Each row is a point on a tangle of strands that fork, close into loops and nearly touch. The rows are in no order.
Points whose rows are less than 49.5 apart are linked; no others are. Some points are linked to none.
K_499: [ -8   1  26   7  -7  14  -5  16   4  11   3   3   4  10  15  -7  23  -1
  22  -4  22 -19  15]
K_315: [ -9  17 -13   8   3 -10  -9   6 -15   3 -11 -13  18 -17   4 -18   9  -9
 -18   3   7  10 -15]
K_758: [  5  -7  11   4  14  -4   6 -10 -14 -27  -4  -9 -13   3 -10 -13  12  10
  22 -10   5 -12   7]
K_566: [  7  -8   2 -18  -2 -14 -19 -12  -5 -11 -23 -15  -8  -8 -18   6 -18  -1
 -11   9  -2  -9 -13]
K_647: [ -6 -15   4  -4  -2   1   0  17  15   2  -1  -5  -7 -11  -5   1  -2  15
   5   1  12   9  -2]
K_819: [ 29 -12  -4   2  -1 -13 -15   2 -12   0 -14  -7 -19   6  -8  -1  -4  28
  -2  -2   8  -1   3]
K_897: [ -4 -22   9   2  21 -14  10   7  -5  -6   8   9  -1  22  -7   1  -4   6
  -2 -16 -15   4  12]
K_538: [-11  13   1   5  -5  11   6 -17  16 -12   9  -5   8 -18  13   7  -7 -18
  -3  12 -22 -11 -14]
K_524: [ 15   6 -25   4  14  -6 -12  -7 -10   1 -27 -10   0 -17   2   1  -4  14
  18 -10   0 -11 -23]
K_410: [ -1   4  -7   1  -5 -20  -6  12  19  -1  -3 -14   3 -26  -4  14 -25   6
 -22   8 -23  -4 -13]
K_761: [ 13 -16   9   6  -9  -3  -1  -2   3 -10  -9  15   7  22  20  -3  -1   3
  -2   3   7 -21   9]
K_910: [-18   8  -4  11  14 -16   0  16 -13   1  -2  21  18  19   9  -5   7   7
 -27  -1 -14   1  -2]
K_805: [ -8  -8   1  -3  14 -26  16  16  -1  -4   0  14   9  17  -7  -1  -2   6
 -13  -1 -18  11  -8]
K_660: [ 30 -24  -1  -6   9  -7   7   8   0  12   2  -4 -21  12 -24  11 -25  15
  -8   3  -4  21   7]
K_724: [ -3 -10 -16   2 -10  -9   3   2   7 -11   3  -7  -3 -13  -1 -13 -34 -15
  13 -21 -15   9   4]
K_824: [  7 -10   0  10   2   4  -7  18   5  -4  26   4  -5  12   2  12  -7  -4
   2  -7   6  16  27]
K_575: [-22  -4  31 -16 -13  -3   0 -15   6  -9 -18   1  -1  -1 -10   9 -21 -10
 -16  15 -25  -2  -8]
K_47: [ -2  19  -1  -7   0   2 -28 -18 -24 -11 -15  -3   7  -9 -11  22 -13 -25
   0   9  -4 -12 -17]
K_77: [ -6  28   3 -10  -8  18 -16 -30 -21  -8 -19  -4  14 -13  -6  10   4 -27
   8   5   1  -3 -17]
K_179: [ 11 -11   3  -6   4 -10 -15 -13   2 -24 -12  -8 -15  -9 -15   7   9   8
   1  14   4  -3 -15]
K_963: [ 13   7   1 -10  19   7 -23 -20 -22   1 -13 -18  -8 -18 -19  25  -8 -14
   2  11  -1 -16 -30]
K_590: [ -8  11  -6  -3  -9  -9   8  13  24  20  -8 -25   3 -28  -3   9 -28  -3
 -10  -2 -20  -2  -4]
K_585: [ -9  -1   8 -13   4  28   6   8  16   1  35  17   0  25   8  -4  19   0
   7  10  12   7  23]
K_4: [-10   8 -13  -5 -14  10 -16  24   8  43  14  14  -1  10   8  12   2  12
  -2 -13  18   7  10]
K_161: [-29   1  -8   0  25   1  10  17  -9  21  17   6   9   5  -2 -15  11  -6
  23 -29   3   6   7]
K_2: [ -6 -20  -6  -5 -19 -19   0  15   9 -10  15   1   5  21  -2  -3 -14   1
  -3   0  37   6  31]
K_24: [ 12  10 -18 -12   4   0  -7 -13 -10  13 -12 -16   3 -32 -15  29 -16  -7
   2   3  -8 -14 -22]
K_760: [-21  17 -11  -1 -10   3  20   9  17  37 -14 -17   5 -21   4   2 -10  -6
   2   7  -9 -11  -7]
K_913: [-15   0   6 -10 -10  10   8  16  10  15  13  18   0  12   1  -1  22  10
   3  -3  20  19  20]
K_200: [ -8  12  17  -2   2  28  15 -12   1 -11  15  -3   9   3   9 -33  10 -20
   8   5  -4   4  14]
K_508: [-10  17 -20  13   6  13  15   2   9  31  -6  -5  13  -8  23  -5   2 -19
  27 -18   8  -3 -10]
K_424: [ 10 -20 -12  -4   7 -13  -1  20   4   3   7  11  -3  22  -1   3   6  21
  16 -14  20 -14   5]
K_484: [-13   1  -4  -1  20  13  14  -3   4   1  14   7  16   3  11 -17  13 -25
  10  -1  -1  16 -25]
K_111: [ 16 -21  19  -9  10  -7   1 -14 -14 -20  -7 -16 -15  12  -9 -20  11   1
  15  10  18  -6   2]
K_525: [ -2   5  -1   8   6 -18  -9   6  -6  -5 -19  -6  16   3  15   2 -11  -7
 -14   0  -8 -22 -10]
K_521: [ 10  -1 -20 -10  19   1   0 -17  -7  14 -24 -21   4 -16 -13  13 -17  -2
  16  -6 -13  -6 -28]
K_860: [ 25  -7 -15  11  -2 -16 -10  13 -15   2   2   1  -6  13  -2   7   3  25
  -6  -3  18   5  25]
K_265: [  0   4  13  -2   5  31  12   4   2  -1  23   4  13  17  13 -20  30 -11
   9   5   7  16  12]
K_166: [  0   7 -17   8 -15 -11 -16   3  12  -6   5  10   1 -16   7  14  -6   4
 -17   5 -26   4  -3]
K_797: [ 11   5   0  10  -8   5  -7   4  -3  17 -13  11 -13  -9  -1  14  -2  26
  -3  -6 -12   0   2]
K_72: [  0 -18  11   0 -24 -13   5  13   4  -7   5   9  12  29  15   2  -7   4
  -3   9  30 -22  24]
K_492: [ 28  -1  -4  11  -9   7  -2 -22  -5 -20  11  16 -13  12   0  16  -3  19
 -11   5 -17  -1  14]
K_172: [ -6  -2  -4   6   7 -14  -6  15 -16 -10  -8  -5  15  -1  -2 -22   2 -10
 -19   1   9  16   3]
K_402: [ 20 -10   9  -9   1  22   6  -3   7  -5   3   8   0  14   0  11  15   5
  -7  17   3  20   3]
K_236: [-10   0   4  -4  21   9   9  13   6 -10  21  10  10   9   3 -14  30 -14
   0  10   7  15 -13]
K_83: [-19  -7   6   6  11  -8   9  12 -12   2   8  13   5  13  -4 -22  12  -2
   4 -20  -3  12  19]
K_681: [ 30  -5  20   2   3   9   1 -15  -4 -10  22   4 -36   7  -1   2   9  28
   8  11  -8 -29  18]
K_285: [ -3  -6  -4   9   0 -16  -7   3 -15 -16 -21 -13   7   1  -8 -15  -4  -6
  -2 -13   6   1  13]
K_474: [-12  10  12  18  10   0  -6  21   8  16  14  11   4  -4  11  11  12  -2
 -11   3 -12  -3   1]
K_959: [ 24 -21  17   1   6   4   5 -14   2 -20  -1  -6  -1  27  13 -12   4  -5
  12   7  11 -15  13]
K_13: [-22  10  14  13 -18  -2  -6  20  12  12  22   2   2  -6  13 -14  20 -14
 -10   7  17   1   7]
K_154: [  7  26  -2  14  -5  17  -4 -24 -24   1 -12  -8  10  -7  12 -13   8 -19
   8 -18  -9  15   2]
K_713: [ 16 -18  17  -9  -1  -5 -16 -18  -3 -16 -11 -16 -27  -9 -12  -8   2   3
   9  17  22 -16  -8]
K_846: [ 15 -20 -18 -13   8 -32   0  15   5  -9  14  11  -2  16 -14  12  -5  32
   5  -1  22 -11   7]
K_572: [-22  18  -7   5 -17  -8  10  -8  17   3   9  -4   6 -27   8 -12  -8 -20
 -10   9  -7  -5 -21]
K_686: [  9 -15  15  -2 -13  -5  -4 -14  -1   4 -21 -13 -17  -6 -12   5 -33  -1
  -9   6 -13  -9   1]
K_74: [ -3  11 -22   7   0  10 -13  20   5  35  12  11   7  -6  12  -7  -4  -1
   5 -27  10  16   7]
K_634: [  3 -21   1 -12  11  -1   4  10  16   2   5  -4 -14   4 -19   7 -21  11
   0  -5  -9  22  -7]
K_721: [-26  -1  17 -21  -5  -8   4  -9   2  -6 -26  -3  12  -4 -14  -8   0 -11
 -13  14  -3   6 -13]
K_192: [  9  -1  -6  10  -3  -3  -2  -6   1   2 -19  -3  -6   2  10   1   3  16
  16  -4   4 -27 -22]
K_565: [ 11   3  21  12   1  21  -3  -3  -8   2  -1  -9  -3  17  20 -12  19   5
  23 -10  10 -28  18]
K_209: [-20   5   7  13   6  -9  10  -1 -18   7  -6  14  13  11  10 -17   1 -16
 -28  -2 -15  -1  -3]
K_197: [ 24 -30   5   1  32 -11   8   2 -15   2  15  -3 -18  22 -18   5 -11  11
   1  -9  -8   9  16]
K_921: [ -8  -2   6 -13   4   1   0  -5   4 -13 -15 -13   6 -15  -1  -2   9 -24
  -9  12   6  11 -21]
K_167: [ -4  20 -16   8  -9   2  -2 -19 -14  -6  -8   5   4  -1  11 -18  -9 -17
 -12  -9  -9  16  -1]
K_145: [-10  19  -3  -3   3   5  -8 -15  -9 -22  -2  -9  12 -22  -3   2  14 -34
  -8  15   5  -3 -23]
K_515: [  3 -20 -18 -14 -27 -11  -2  18  20  -4  15   8   3   7  -5   9 -21  11
 -12  -1  18  16  16]
K_755: [ 6 -3 -5  2  1  2 -9 22  7 31  2 15 -2 11  4 18  9 20 -1 -9  4  3  1]
K_551: [  6   7 -14   6  -1  14  -4   5   6  23  -7  -2   2 -13  13  -1   4   4
  18 -16   8   3  -6]
K_165: [-21  21   9  -4  -3   9  21 -12  -6  10 -21 -11   5 -17  -5  -1  11   7
  21  -5  -2 -13  -2]
K_522: [ 37  -1  16  -1  -7  17  -5 -30 -13 -11   9   5 -27  17   3   7  -4  18
  -8   6 -14 -18  20]
K_157: [ -4 -10 -19  -6 -16 -20  -6  18  16  -2  12   3  -4  -5  -9  -7 -30   1
  -9 -14  -7  19   7]
K_6: [ 21   1  18  -2  10  22   6 -26   4 -24  18  -2 -25  -6  -6  -6  15   8
  23   3 -14 -28   6]
K_456: [-12  28 -22   9 -11   1  -4 -10 -16  11  -6 -20  11 -27  -8 -13   3 -22
  -9   6   5  14 -14]
K_816: [-15  -2 -10  -3  33  -4  11  17   0  12   6  13  10  -1   5  -7  15  -7
  13 -18  -2  10 -23]
K_960: [ -8  32  -7  13   1  13   9 -22 -19  10 -10 -24   4 -22  -5 -13   6 -22
   7  -8  -1  23   3]
K_935: [-20  15   4  10 -19   5   4   8  14   5  12   8   7 -12  10 -16  13 -20
 -13  19   3   7 -14]
K_542: [ 30 -19  -2 -14  -3  16  14 -21   4  -3   7  14  -8  21 -14  12  -8  15
  -4  12   0  22   8]
K_314: [-33  10   0   2   5   1  12   8   2  17 -12  -6   5 -11  -1  -8  13   3
   8  -7   2  10  -3]
K_614: [-18   2  17   7 -15  -5 -11  33  14  16   3  -7   4  -2  10   1  17   1
   5  -3  20 -21  12]
K_741: [  4  -7   9   5  -4  -3   2 -15 -16 -27  -7 -15  -8 -11  -7 -12  -6  -3
   6  -8  -8   2  19]
K_483: [-14   8  23  -2  -2  23  15 -13   0  -5  -8  -1   2  -1   7  -9  13  -5
  12   3  -4  -1   1]
K_864: [ 23 -24  -4 -14   9  12  14   2  15  -7  31  14 -11  22  -3  18  -9   6
   3   3  12  21  10]
K_79: [ -1   3   9  11  14  10  -6  24   2  30   9  12   6   8  19  20  22   7
   2  -5  -5 -20  -2]
K_543: [-11  11  -8   9   8  12  25  -9   8  25  -6 -11  13 -15  11   2  -5 -21
  17   1 -11  -2  -9]
K_970: [-15   7   7  -1  -3   1 -12 -12   8 -10 -13   4   6 -10   4  13 -18 -22
 -22  14 -16  -5 -14]
K_919: [ 12   6   2  -4  -7  21  -8 -26  -5   0 -12   7   3   2  13  11  -3   0
   3   3 -18  -7  -7]
K_353: [ 13 -14  -4 -15 -10   8  -2  13  11   3  40  13  -4  23  -5  21 -10  -1
   6  -2  25  18  32]
K_331: [  6  19  -1  -6 -21   0  -7 -10  -2  -3 -20   4  -9 -12  -1   7  13  25
  -1   1  -1  -3  -3]
K_914: [-17   5 -12  17  -1  -6   7  -8 -18   4   1  11  16   3  17 -26 -21 -33
 -19  -2 -22   8 -13]
K_564: [  4   1   4   5  -8  -6  -6 -11   0 -19  -2   5 -13  -8  -6  19 -10  12
 -21   7 -24  -1   3]
K_444: [  3 -11   4  -2  -2  -4   6 -11   8   1 -15 -16  -5 -15  -6   4 -27 -11
  11  -9 -18  -3  -1]
K_715: [-20   3   2  -5 -14  -6   8  11  12  -5   0   5   0  -5  -7  -8  11   6
   5  -2  10  16   2]
K_250: [ 10 -12   4   0 -12  10  -1   5   1  -1   5   9  -5  13   6   6  -5  -4
 -15   9   7  21  23]
K_577: [  3  -1  -1 -10  -5  -4  20  10  18 -12  32  27  -4  14  -7  21   9  15
 -17  22  -3   7   4]
K_462: [ -7  12  -9 -16  -3 -12  -8 -17  -6 -20 -21   0  -6 -12 -17   5  17  21
   4   7  -2  -8 -22]
K_578: [-23  21  -8  18  13 -15   4  19  -1   8  12  15  11  -4  14  -1  12   3
 -29   6 -11 -11  -8]
K_252: [ 20 -22 -10   1  -6 -19  -3   0   3  -5  -8  -6  -7  11   0  -9  -8  24
  14 -13  16 -20  -8]
K_325: [ 19  -8 -24 -10   1 -19  -8  28  -2   5   0   0   7  12 -12  11   2  37
 -13   8  25   2   7]
K_808: [  3  10   7   4  10   8  -3 -21  -2 -30   4 -13 -11 -12  -7   3  12   0
  26  -4  -8 -20  -4]

A piece is all that can be reached along the links. How many separate loops has the piece of each point below (a circle has one, a figure eight two, a Y none), and how many tips (points with one link)?
K_755 => loops 5, tips 0
K_572 => loops 1, tips 1
K_250 => loops 1, tips 0

How many points has the smallest loop of links through each point below? Write 0 if it is on no loop.
K_83 => 14
K_741 => 22
K_543 => 23
K_913 => 8
K_819 => 6
K_686 => 13
K_864 => 6
